Each row is a point on a tangle of strands that fork, close into loops and nearly touch. The rows are in no order.
Two points are linked if the straight distance between their rows is under 48.8. Some points are linked to none.
remag: -14 21 -2 -11 16 9 15 -12 -9 -25 -3 -7 -7 -36 28 5 -5 -6 1 -1 16 -3 22 -4 4
bovip: -2 -8 1 14 8 24 -2 -20 -8 7 27 12 60 -9 23 -2 -6 -30 -1 1 24 2 28 -5 6
tepeb: 0 14 11 16 -25 13 -9 7 41 2 -21 24 32 22 -12 13 -9 22 12 -19 -9 17 -5 -7 -11
mami: 14 -12 -1 14 -10 5 -22 -3 -13 43 27 25 53 10 0 -18 15 -8 8 -14 -24 11 10 -21 -10
bamog: 9 -9 1 18 -11 2 -19 12 14 21 -8 12 25 36 -18 3 4 10 10 -15 -24 10 -21 -5 -6
Mizef: 6 -22 -8 -6 9 -8 11 -13 -7 -22 -12 -14 -2 15 7 -5 -4 3 -5 14 11 -28 -8 10 16
meseb: -16 3 1 -10 -21 14 22 13 7 -34 -9 -4 -9 -30 18 30 -23 -7 -6 18 28 -30 -13 22 14
zelur: -18 -22 -8 -18 -7 -2 13 6 -18 -20 9 -10 -17 -30 23 14 -2 -21 -8 22 16 -25 -10 8 24
Ditul: -9 46 11 -6 -2 5 20 13 17 -36 -27 -5 -31 -23 0 9 -23 2 2 -7 23 -7 0 9 -17
buzi: 8 13 3 17 -24 14 -11 14 57 -4 -30 21 18 35 -10 19 -21 27 12 -14 -10 9 -21 5 -5
resot: 5 12 -6 -3 24 -11 -7 1 -4 11 -23 -17 -37 20 -23 -8 12 10 5 -3 -6 -5 -6 -3 -16
zema: -2 -46 -9 6 -15 -26 17 24 -13 8 46 13 -4 5 -20 -17 6 -16 -22 18 -3 -1 -14 10 3
neper: 16 -9 3 9 7 4 -27 -11 -1 28 -15 1 42 37 -4 0 14 19 10 -13 -19 5 -2 -14 7
sogo: -14 36 0 -18 -2 -8 19 19 -2 -27 -17 -6 -52 -26 -3 2 -13 2 -3 -2 17 -5 -7 4 -17
sot: -11 -14 -12 -18 -1 -13 14 4 -13 -21 -1 -16 -28 -13 8 -4 1 -11 -9 19 8 -28 -12 11 15
bos: 3 19 0 -13 35 8 -6 -30 -14 -4 -3 -10 -4 -24 19 -13 2 -4 5 -5 20 -3 36 -14 1
tem: -9 25 6 -12 12 14 18 -12 4 -34 -16 -7 11 -36 26 29 -21 -3 5 16 32 -22 20 13 8
kuzo: 2 30 7 -6 0 -5 7 22 15 -13 -30 -4 -45 -4 -19 3 -15 9 4 -14 0 1 -16 8 -30
Zusuv: 4 3 11 -1 -2 0 8 -1 5 -11 -12 -5 -1 3 10 0 -7 -1 3 -11 13 2 -9 2 -5
pofaf: 13 10 3 21 -6 14 -16 14 40 -4 -30 8 12 40 -18 11 -5 34 17 -17 -29 12 -29 -5 -1
Zivo: 10 8 4 19 1 3 -17 5 14 12 -21 6 17 40 -21 4 8 28 14 -14 -37 16 -25 -12 -6
bot: -5 9 12 -7 -2 -2 1 -3 -15 8 23 2 -21 -26 13 -8 9 -11 -4 -21 -10 21 14 -6 -5
dapo: -5 -11 5 -10 -10 -26 17 17 -12 0 17 2 -42 -13 -4 -3 12 -3 -18 1 -7 14 -17 3 -7
faral: 9 -27 4 7 2 -23 5 9 -14 28 33 -8 -29 10 -19 -8 25 2 -22 9 -17 12 -12 8 3
suf: 9 8 6 6 7 5 -20 -12 2 24 -11 7 36 15 2 -2 12 16 11 -27 -19 8 6 -16 -1
linot: 4 11 -7 -18 24 -13 -6 -12 -29 14 -5 -19 -45 -4 -9 -14 16 2 -1 -1 1 8 26 -15 -5
keni: 2 4 -6 -16 26 3 0 -20 -27 -8 6 -14 -15 -28 20 -17 8 -8 0 7 9 -4 36 -15 9
reta: 1 10 5 -13 6 -20 0 13 -19 16 11 -6 -59 -31 -16 -15 15 -4 -11 -3 -20 29 17 -9 -17
Vab: -1 -26 -7 11 -23 -11 13 19 1 -16 18 13 3 17 -11 -6 -13 -11 -9 7 11 -7 -21 13 -2
bule: 0 22 -3 -15 16 -13 -9 -2 -26 16 0 -14 -59 -25 -15 -15 19 -1 -6 -6 -10 24 28 -10 -9
Fenas: 9 -33 -19 -3 11 -21 14 -9 -7 -14 -14 -25 -7 35 -9 -13 2 6 -8 20 -2 -37 -2 22 22
melop: 29 -1 -4 7 28 11 -32 -19 20 15 -41 -9 39 46 -4 -4 6 31 17 4 -15 -5 0 -13 9
Mov: -28 -1 -1 -7 -28 6 26 23 -6 -24 9 4 -18 -41 16 27 -16 -21 -6 12 23 -16 -11 15 8
ruto: -17 14 12 3 -9 28 -12 -18 -11 14 45 20 2 -45 18 -7 3 -19 -1 -23 -2 29 16 -7 -11
Bili: 10 -21 -5 6 9 -24 14 3 -3 -1 -4 -17 -25 27 -19 -7 8 6 -9 8 -13 -14 -17 17 2
zala: 6 -4 2 18 -19 11 -18 11 31 14 -12 19 42 29 -13 7 -9 11 13 -11 -13 14 -14 -7 -11
regem: -1 48 19 -8 1 12 17 2 27 -39 -33 -5 -12 -15 3 18 -34 8 6 2 27 -7 7 15 -8
Lus: 6 -7 1 -5 3 -1 8 -8 -7 -18 -9 -8 5 4 16 3 -6 0 0 4 21 -11 -5 1 8
luvor: 2 6 9 18 -14 20 -13 -9 41 4 -10 31 74 20 -3 3 -13 9 16 -7 -6 20 17 -11 -9
Tagor: -15 -14 -6 2 -28 13 20 16 10 -31 0 8 8 -16 10 26 -28 -14 -4 21 34 -24 -16 21 13
zuko: 7 -7 5 -1 3 -13 8 6 1 -9 -9 -9 -20 15 -6 -2 -3 5 -1 -8 -3 -6 -18 9 -10
kibo: -11 -20 -1 0 -16 -36 25 25 -2 -1 30 5 -45 -4 -21 -5 7 1 -23 5 -8 0 -26 16 2
zumaf: 2 25 -3 -6 12 -10 -3 9 4 6 -29 -12 -40 -1 -15 -4 0 8 6 -13 -2 3 -9 -1 -21
Lilo: 16 -24 -6 1 19 -25 1 2 -25 28 24 -26 -30 11 -14 -19 28 12 -25 23 -20 0 5 4 2
dade: 0 -14 -10 -23 20 -1 4 -22 -37 -8 8 -21 -9 -24 22 -10 13 -11 -2 22 10 -14 29 -15 23
Fum: 0 -29 -10 -8 2 -1 -1 -15 -34 2 23 0 20 -2 20 -1 6 -19 -6 15 22 -9 13 -12 23
mem: 7 -36 -16 1 6 -34 17 -1 -9 2 6 -26 -16 37 -15 -14 13 7 -21 17 -12 -27 -2 23 18
sile: 19 -9 -14 8 33 -6 -19 -13 -2 18 -29 -26 -3 48 -22 -12 12 12 5 7 -15 -13 2 -1 0
Fuda: 4 0 0 8 -12 16 -21 -17 -8 32 25 21 49 -1 6 -16 12 -11 7 -24 -10 13 21 -17 -8
zeri: -20 1 -10 -28 -4 -21 18 17 -16 -22 4 -13 -59 -36 -4 -9 2 -11 -16 22 1 -6 -9 7 1
meb: -12 23 17 17 -7 27 -16 -30 30 6 2 34 67 4 -3 6 -10 13 14 -19 -4 20 18 -8 -14
siv: 1 38 4 8 7 -7 -3 28 24 -4 -36 -7 -52 16 -43 2 -5 23 13 -12 -25 -2 -31 10 -20
Zubem: -9 50 5 -11 15 14 13 -8 15 -40 -29 -8 -7 -31 7 29 -31 2 9 13 37 -19 23 16 1
veful: 1 -23 -8 -14 15 6 -4 -29 -46 -4 22 -13 8 -31 34 -7 16 -13 -3 17 13 -14 37 -13 29
vek: -5 16 11 -2 7 34 -26 -47 -8 21 31 12 34 -26 28 -11 10 -4 5 -17 4 19 23 -14 -3
pudid: 6 8 5 14 8 -3 -14 16 16 9 -20 -1 -6 34 -27 -4 11 25 10 -12 -47 12 -32 -2 -6
tarip: -21 9 -5 -11 1 11 21 -4 -15 -22 8 -7 -15 -51 30 17 -5 -14 -2 5 17 -8 22 5 9
zes: 1 6 10 7 -24 14 15 10 23 -29 -10 5 1 8 4 19 -28 1 0 0 24 -2 -16 17 1
fize: 10 1 6 0 21 30 -21 -46 -20 16 33 2 39 -20 36 -10 10 -14 4 -8 16 6 31 -11 13
Zur: 19 -15 1 14 15 -6 -12 -3 10 16 -20 -15 2 45 -15 -6 6 12 5 -1 -27 -6 -18 5 2
biru: -15 -17 -16 -24 1 -21 11 7 -21 -16 6 -19 -45 -24 1 -12 7 -11 -12 34 9 -21 -5 6 15
sur: 3 -3 12 -8 0 -23 8 18 -10 15 19 -4 -48 -20 -7 -9 16 -3 -15 -4 -22 25 -4 -5 -11
Tuf: -1 14 9 4 11 -11 -8 19 5 16 -11 -5 -24 19 -25 -8 16 16 3 -12 -46 15 -31 -1 -9
Maguk: 0 -13 4 11 -10 10 -12 -7 -10 22 35 15 43 -9 16 -20 2 -28 2 -12 3 11 20 -12 -5
falaf: -18 24 -7 -23 -6 -19 17 19 -11 -26 -3 -6 -63 -35 -3 -4 -4 -5 -10 11 7 3 -6 2 -10
bipir: 9 -8 3 6 10 21 -17 -35 -16 17 22 7 51 -1 27 -9 6 -19 3 -11 17 3 28 -9 17
Peta: -27 -11 -8 -14 -16 4 22 8 -17 -18 12 -3 -18 -54 27 25 -5 -23 -6 13 25 -15 9 8 17
fev: -20 18 6 -17 -4 12 29 2 6 -36 -19 -6 -7 -48 23 34 -23 -5 -3 20 31 -27 8 22 7
Zunez: -13 -20 -7 8 -25 20 20 16 10 -25 6 16 34 -19 13 24 -32 -19 -3 30 34 -21 -1 15 4
pup: -13 17 11 -6 2 -3 11 1 -9 -13 4 -4 -19 -29 19 0 -3 -10 -2 -15 7 11 9 -6 -5
Ges: 20 -7 -1 20 -1 11 -28 -2 3 29 -8 17 57 46 -14 -1 15 23 17 -12 -28 14 -4 -21 3
sudor: -5 14 9 7 -11 -11 -3 26 8 19 2 10 -15 8 -19 9 17 8 5 -25 -36 26 -30 -4 -16
Savi: 23 -15 -1 12 14 3 -25 -15 11 16 -26 -7 27 44 -3 -4 6 20 11 -3 -15 -5 -10 -2 8
bilal: 8 -18 -11 -16 17 -24 5 -9 -31 11 11 -19 -28 4 -2 -20 18 3 -19 24 -5 -6 11 -5 1
baf: 0 47 10 1 -5 4 0 30 33 -15 -44 -3 -46 5 -29 9 -19 23 13 -21 -5 -4 -22 7 -28
zubot: -7 -28 -9 3 -19 -24 20 16 -3 -14 24 7 -23 7 -18 -3 -2 -9 -19 7 6 -14 -26 21 7
Medu: -14 9 10 4 2 26 -11 -28 -13 13 36 13 18 -30 26 -5 5 -18 0 -18 10 17 22 -9 0
sefut: -16 19 14 -5 -10 13 -6 -6 -4 13 30 12 -18 -40 10 -9 8 -10 -1 -32 -18 32 11 -5 -14
Kirif: 1 -33 -13 -9 4 6 -3 -25 -41 3 29 -6 28 -15 33 -2 17 -19 -3 18 23 -12 30 -14 35
Pimet: 1 -40 1 12 -22 -15 14 27 1 1 35 16 15 9 -7 -13 -7 -25 -14 8 -5 3 -21 9 -11
nupo: 4 -34 0 12 -13 -24 7 20 -12 34 44 13 -14 7 -23 -12 15 -11 -23 9 -11 14 -17 3 -5
lele: 12 4 2 8 -14 16 -21 -15 49 1 -21 19 56 33 3 13 -19 10 16 -2 10 9 10 -4 2
gam: 23 8 4 -2 14 6 -13 -18 34 -14 -41 -8 22 25 6 6 -16 15 11 1 11 -6 4 5 3
Radop: -2 18 9 16 -4 21 -20 -19 11 23 3 22 54 8 -2 3 6 20 11 -30 -13 16 16 -14 -10
Lisem: -3 -2 4 11 -15 -4 -11 25 8 26 4 18 8 18 -22 5 9 5 7 -20 -29 22 -27 -6 -15
rovub: 10 14 17 4 -6 9 -12 -15 39 -4 -31 2 36 17 7 14 -11 13 13 -15 6 8 5 1 4
Samib: -9 -41 -12 -2 -16 -15 13 10 -20 -2 35 7 4 1 -1 -6 1 -24 -16 23 10 -13 -14 5 14
zud: 36 9 -3 -7 19 6 -27 -26 49 -10 -44 -8 33 43 10 9 -21 24 16 8 7 -8 8 5 11
Lere: 4 -2 -15 -20 23 -15 -6 -18 -34 11 -2 -27 -33 1 -4 -16 17 3 -9 15 10 -5 29 -14 4
Guf: -5 -27 -8 -5 -9 -7 6 -3 -23 -3 22 3 8 2 10 -4 2 -14 -7 13 20 -8 -2 -5 14
per: 30 9 -5 2 25 10 -31 -19 46 4 -45 -4 41 47 1 8 -10 39 21 1 -11 -3 3 -6 10
melel: 11 -1 -3 21 -10 10 -21 4 -6 36 12 25 56 27 -15 -6 16 8 12 -20 -29 20 3 -22 -11
benun: 2 18 -8 10 24 -18 -2 10 6 14 -23 -20 -47 27 -39 -9 11 16 1 2 -19 -5 -22 7 -10
Bura: -3 -25 -1 10 -4 14 6 0 -18 7 35 12 45 -9 21 -9 1 -35 -2 2 15 3 21 -10 4
vop: -30 0 -3 6 -33 10 31 26 -1 -21 20 19 2 -36 12 22 -20 -27 -1 13 20 -4 -4 9 -7
namab: -18 -20 2 7 -30 17 32 24 3 -20 17 16 32 -30 19 19 -23 -29 -5 26 21 -9 -3 9 -5
Bag: -3 36 -7 0 16 -10 -7 17 7 10 -32 -13 -52 23 -43 -6 10 21 10 -9 -25 8 -27 0 -15

How many points has the smallest loop of links through each point below? Write none if it is on no loop.
baf: 7
vop: 6
Pimet: 15
suf: 12
zuko: 7
sudor: 6
bipir: none

A fork is a point with three links, a tip a point with one. Leave the first point through the second and follow the links. Name the first fork or tip that comes.
tem, Zubem: Peta
neper, suf: Savi
bos, keni: zema
zeri, falaf: meseb

Name the points in between on the shortest way along the links from the first point to the second, in order.
lele, Medu: luvor, meb, Radop, suf, neper, Ges, melel, mami, Fuda, Maguk, Bura, bovip, bipir, fize, vek
Tagor, fize: meseb, Mov, Peta, tarip, remag, pup, bot, sefut, ruto, Medu, vek
bos, Lilo: keni, dade, veful, Kirif, Fum, Guf, Samib, zema, nupo, faral
veful, reta: Kirif, Fum, Guf, Samib, zema, Pimet, Vab, zubot, kibo, dapo, sur
